Points on a hilly landscape, in no order, each with its height.
A ball rolls from a point to the lowest of its 2 nearest points, and stops where none of them is lower. Distance is the straight distance between rows; heights are no part of it.
j138: [-28   6   2   2   4 -15  13   3 -14   3  -9  -3   6  38  21 -68  22  30
  41   4  20 -58]  (h 62.9)
j226: [ 28  13  31 -14  46 -27   8  11 -42   2  12  31 -11  18   7  10 -31 -34
  -4  40 -30 -28]  (h 19.2)
j326: [-18  -9 -35  -6 -18  36   6  -3  37 -10 -17  -1  14  22 -11 -53  23  37
  10  -4  26  11]  (h 50.8)
j390: [-20  11  13 -10   1 -23  -5  32 -42 -19   7  37  11  23  -1 -10  25  19
   3  10 -17  14]  (h 57.7)
j642: [-13  16  14  -5   6 -33  22  10 -49  12  -4 -12 -20  -1  20 -25 -21   7
  21   2  -5 -37]  (h 34.5)
j487: [-18  21  32   7 -41  -8   5  16 -12  -1 -18   0  10  14   4 -32  30  33
  -4 -25 -22   7]  (h 82.4)
j767: [ 21 -27 -39  20  29   3 -35 -49   2  12   0 -41 -10 -13  33  23 -22   0
  11  22  51 -27]  (h 25.0)
j960: [-44  18  22  18 -18  19  -6  29  20  -5  -3  49   4  42 -14 -15  49  25
  -9 -19   0  48]  (h 67.9)
j838: [-21 -26  23  -3 -32   9 -16   8  33   6 -18 -24  15 -23   5  17   8  12
   1  -6 -13 -12]  (h 48.2)
j646: [ -6  -3  12  -9 -14  18 -32  18   0 -17   3  15  27  -9 -20  13  28  25
 -12   0 -12  48]  (h 15.2)
j893: [ -6  12  21   0   2 -31   5  41 -53 -19  18  40  -8   4 -24  28  20   8
 -14  -3 -49  25]  (h 65.7)
j608: [-10  -6  11  17 -10 -17 -37 -14 -24   5  -4 -30   3 -29  36  34   5   8
  -2 -15  23   6]  (h 44.0)
j86: [  4 -33 -87  17  27  18 -24 -42  17   6   8 -54  -9   5  22   0  -7  17
  12  13  47 -24]  (h 27.6)
j725: [ 31  -3 -30 -23  37  -2  18  -8 -12  -4   0  11  -2  16 -10 -32 -25   5
   8  24   4 -22]  (h 38.1)
j986: [-10  -5 -68   7   6  11   9 -17 -11   2  -1 -31 -12  17  20 -39  -3  37
  20  -8  42 -14]  (h 67.4)
j430: [-11   7 -19 -41 -14 -11  10  20 -13 -24  -6  13  26   5  16 -45  -2 -13
   6  19 -13 -10]  (h 35.0)
j558: [ 34  14 -26 -32   6   1  44 -17  38  -6  -3  -2   0 -32 -21 -10 -41 -47
 -21   3 -16   5]  (h 78.3)
j267: [ -5 -11 -48 -26  -2   5   2  -1 -14 -21  -3 -14  32  27  24 -69  -7   4
  30  20  13 -34]  (h 25.5)
j94: [-47 -24 -16  15 -21   8 -40   6   3  -7 -16 -21  37  11  38 -34  26  20
  10  12  28 -11]  (h 48.1)
j550: [ 47 -12 -52   5  38  33   7 -34   8  21   8 -40 -41   9   5   5 -59 -13
   2  27   9 -27]  (h 29.5)
j546: [-15 -11  17 -13  19 -24 -23  10 -36 -10   6  16  21  20  18  -1   5  14
  18  21   4 -23]  (h 51.3)
j328: [-18 -13 -17 -12 -11  16  14  12  13   8   7   1 -13 -32  -5  25 -20 -14
   7  -9  24  29]  (h 57.6)
j283: [  4   0 -30  -5  -5   6  36  17 -20  10  -3 -15 -21 -27  -1 -11 -39 -11
  -3 -12  10  20]  (h 60.8)
j123: [-54   1  15  36 -28  35 -10  25  24  16 -18  14  -8  36  10 -36  33  29
   1 -22  19  27]  (h 66.7)
j344: [ 17   1  -1 -12   4  13   6  -4  10  10  18  -3 -17 -50  -7  60 -36 -47
  -4  -8   7  38]  (h 54.2)
j690: [-35  18  39  16 -53   9   7  30  29   0  11   7   8   3 -36  32  45   6
 -19 -46 -47  37]  (h 18.8)
j756: [ 42  12   6 -16  34  18   9 -14  10   5   3  17  -7   2   3  21 -56 -80
 -36  54 -20  -6]  (h 33.3)
j266: [ 44  24 -68 -34  31   9  45 -28  22 -11   5  -5 -14   4  -4 -20 -49 -50
 -24  20  -7   0]  (h 80.1)
j888: [ 31  22  -5 -40  11 -26  -8 -29 -13 -25  -3 -10  36   8  25 -11 -26 -24
 -13  15   3 -14]  (h 37.8)
j268: [ 33 -10 -11 -18  15  15 -24 -36  28   0   4 -19  11 -22  -1  21 -25  -5
  -2  10  17   1]  (h 19.4)
j485: [-48  12  42  16 -49 -20   2  34 -13  -5   2   2  -1  31  12   6  43  20
   0 -24 -47  -3]  (h 77.5)
j699: [-48  -7  -1 -17 -38  -4 -10  28  -4 -11 -10  -2  21  -1  33 -20  11  -5
   7   3  -7  -5]  (h 42.7)
j444: [ 14  14 -39 -35  24 -16  39  11 -18 -27  -1  29  12  18  -7 -73  -4 -14
  12  25 -11 -25]  (h 44.4)
j764: [ 48  -1  28   3  35  -2  13 -28  -4  26   5   6 -45  -2  10  40 -51 -41
   5  24   5 -22]  (h 28.2)
j598: [-36  -4  25  33 -37  37 -50  18  17   0   0  -7  22   2  -5  14  39  35
 -17 -19  -5  50]  (h 34.7)
j521: [ 21 -18  -1   5   2  43 -31 -26  34  12  15 -24   7 -58 -24  45  -8   3
   5  -7  25  30]  (h 24.6)
j654: [-17 -34 -15  31  -5  33 -27 -12  26  16  -2 -22  -6 -31  -4  21  12  23
   9 -12  46  20]  (h 30.7)
j604: [-45   0  12  42 -11  -9 -25 -12   0   4 -22 -20  21  47  41 -69  47  35
  25  -5  34 -52]  (h 56.4)
j338: [ 21   0  44  11  -5 -23   8  15 -15   1  25  24 -22 -13 -41  71  17  -2
  -4 -25 -36  22]  (h 21.7)
j636: [-20  30  26  -3 -35 -12   5   4  -2 -15 -25  19  24  44  16 -72  44  29
  11 -14  -8 -12]  (h 87.3)
j572: [ 32   4 -14 -22 -13  12  -3 -22  17 -12 -17 -30  24 -23 -15 -20 -13  15
 -10  -5  -6   9]  (h 26.1)
j457: [ -7   3  -3  -9 -30  12  42  30  31   1  -6   7   7 -39 -45  -5   3 -18
 -11 -34 -13  43]  (h 71.1)
j768: [-30 -18 -41  34  -3   3 -30 -19  -8  -1 -13 -36  24  29  38 -57  28  34
  21   2  49 -40]  (h 51.8)
j720: [ 19  -6 -89 -31  14  17  18 -12  -8 -12   9 -34  -1  32  15 -57 -28  -2
  23  24  -8 -44]  (h 16.2)
j93: [-25  11  34  10 -36 -29  -4  30 -39 -14  24   6  -2  13  -3  49  29  15
 -12 -16 -50  11]  (h 72.2)
j50: [-13   6  34   8 -44   4   3  29   6   5  13 -12   3 -35 -29  52  15  -4
 -13 -39 -34  36]  (h 40.9)
j813: [-45  -2  47  59 -36 -10 -28  12 -10  20   5  -6 -22  17  12  47  53  35
   0 -34  -5  13]  (h 57.2)
j474: [-19  -5  42  11 -37   7 -33 -17  41   9   5 -30  19 -33  -3  48  31  11
  -4 -29  -4   7]  (h 43.1)
j421: [ 43 -12  34   9  22  -3 -13 -31   1  22  10   9 -37 -25  -2  65 -17 -20
  18  -4  21   6]  (h 32.6)
j137: [-34 -31  27  55 -23  20 -49  -7  35  19  -7 -25   2 -27   3  43  43  21
  -4 -19  26  10]  (h 37.0)
j737: [ 44  18   6   3  52 -24  38  14 -20  -7   7  49 -30 -22 -35  17 -24 -49
 -30   9 -26  15]  (h 32.5)
j238: [ 25 -25 -69  -4  43  19   2 -22  -5  10  11 -37 -18  30  13 -20 -41   4
  22  33  15 -51]  (h 24.4)
j295: [ 13 -14  11 -35   6  -4  -4  13  24 -21  -4  35  33  -4 -37 -12  18   1
 -12  21 -33   2]  (h 48.4)
j992: [ 29  -6  30  -2  22 -21  29  15  -6   8   2  34 -24 -16 -41  26  -8  -8
   0  -5 -24   3]  (h 37.5)
j499: [  8  -3 -12 -28 -14  -2  47   1  51  -8 -14  11   6 -22 -32 -22  -1 -15
  -6 -15 -15   2]  (h 75.4)
j845: [-43   5  53  61 -52  17 -16  36   6  10  12   4 -14  33 -18  34  48  30
 -13 -40 -46  28]  (h 45.9)
j63: [ 26   1   3 -39  33 -11   7  -1  28 -25   4  44  19 -10 -28  12  -6 -37
 -22  26 -22   4]  (h 44.5)
j116: [ 54  11   6   7  54   2  43  -3 -21  22   7  25 -49   0 -21   9 -54 -45
 -11  27 -10  -9]  (h 20.8)
j383: [  9  -7  25  18   7  -3  16  11 -10  18  -2  16 -25  -9 -33  17   4  27
  14 -24  14  12]  (h 47.3)
j892: [-11  21  12 -14 -24 -23  43  27  16 -18   0  29  10 -32 -31   9  22 -34
 -28 -27 -42  30]  (h 65.1)
j734: [ 34  18  21 -33  31 -12 -10 -17  15  -6  18  37  -2  -9  -1  57 -23 -66
 -24  31 -14  10]  (h 38.4)
j15: [-56 -24  13  32 -29  17 -48  26  -6   2  -8  -8  18   5  26  -3  35  28
  -4   5   9  15]  (h 43.9)
j64: [ 27  19 -11 -16   2 -11  12 -20  -4 -16 -20   3  19  22 -10 -55  15  42
   5  -8   5  -8]  (h 76.7)
j434: [-39  29  31  13 -41  -3  23  36  25 -11  -1  46   3  29 -32  -6  55   2
 -24 -38 -41  42]  (h 49.1)
j750: [ -5 -19  25  29   7  -8 -13  -9  -2  20 -10  -3 -11   6   0   3  23  49
  22  -9  27 -22]  (h 55.4)
j553: [ 46  -9   2  -5  37   6 -39 -55  10   7   2 -24   5   3  27  31 -39 -27
  -1  33  22 -33]  (h 22.7)
j408: [ 58  15  -9 -20  42   6   1 -49   2   1   4  -5  -4  27  16   1 -52 -35
 -11  37  14 -31]  (h 26.0)
j382: [  6  24  11 -21 -10 -22  24   6   6  -6  18  16   1 -41 -21  48  -5 -40
 -21 -25 -15  39]  (h 58.6)
j490: [-44   3   6   9 -30   3  16  31  -5  11  -3   7  -9 -10   3   6   9   5
   2 -30  14  35]  (h 62.4)
j88: [ -8 -20  -4   2  32 -18 -38  -8 -29   4   5 -10   6   9  44  10 -17  -7
  21  32  31 -41]  (h 48.5)
j788: [ -9  21 -14  11 -10  -1   4 -14 -20  -1 -17 -13   3  17  15 -49  16  46
   9 -22  31   5]  (h 71.7)
j796: [-28 -25 -20  31   3 -20 -27  -9 -26  15  -9 -35 -12 -23  51   6  -3   3
  12   8  40 -28]  (h 46.4)
j914: [ 11  10  31   3  21 -32  12  15 -58  17  10   7 -33  -5   9  19 -24  -2
  11   6 -12 -15]  (h 27.8)
j890: [  4   2  24   9 -22   7   0   4  10  20  20 -22 -10 -53 -16  71  -3 -22
   5 -45  10  40]  (h 49.9)
j628: [ 39  20   9 -32   0 -10  -1 -15  -5 -17  -6  -4  29 -29 -12   0 -19 -14
 -27   1 -23  21]  (h 32.9)
j181: [  3 -11 -18 -20 -10  29  -3  11  24 -21 -12  21  27  -4 -35 -35  20  22
  -8   9  -7  29]  (h 36.3)
j412: [ 32  17   5 -22  52 -17  13   8 -12 -16   6  43   4  21   3  -7 -34 -73
 -30  58 -34 -25]  (h 27.0)
j749: [ 49  14 -18  -7  58   6  29 -17 -20  10   7   7 -34  28  -2 -21 -55 -30
  -3  45  -1 -36]  (h 29.9)
j448: [-51 -12 -15  18 -27  25   5  -2  45   7 -23  -2  -2  33  25 -48  29  24
  14 -14  39  -7]  (h 59.5)
j963: [ 15  11  30 -11 -12 -17 -23  -3 -20  -6   4 -12   9 -21   5  42  -6  -2
 -11  -6 -23  14]  (h 39.2)
j483: [ 12 -14 -71  -5  12  21  32 -10  -1   8   4 -29 -30  -4  -1 -23 -34  17
  15  -7  18   0]  (h 64.3)
j160: [-14 -14  12  18  24 -24  -7 -14 -19  13  -6 -14  -4  20  21 -25  14  37
  35   5  35 -64]  (h 60.4)

Where does a ball stop that starts at each point below?
j485 -> j268
j796 -> j268
j138 -> j646

Call two points neighbours if one is among the 2 nearest of the other. Go from one point of each pair to the other, from neighbour to neighbour, staying as low as possible. Name the highest point that can't be avoided.
j181, j268 -> j94
j116, j338 -> j992
j720, j226 -> j295
j116, j268 -> j749
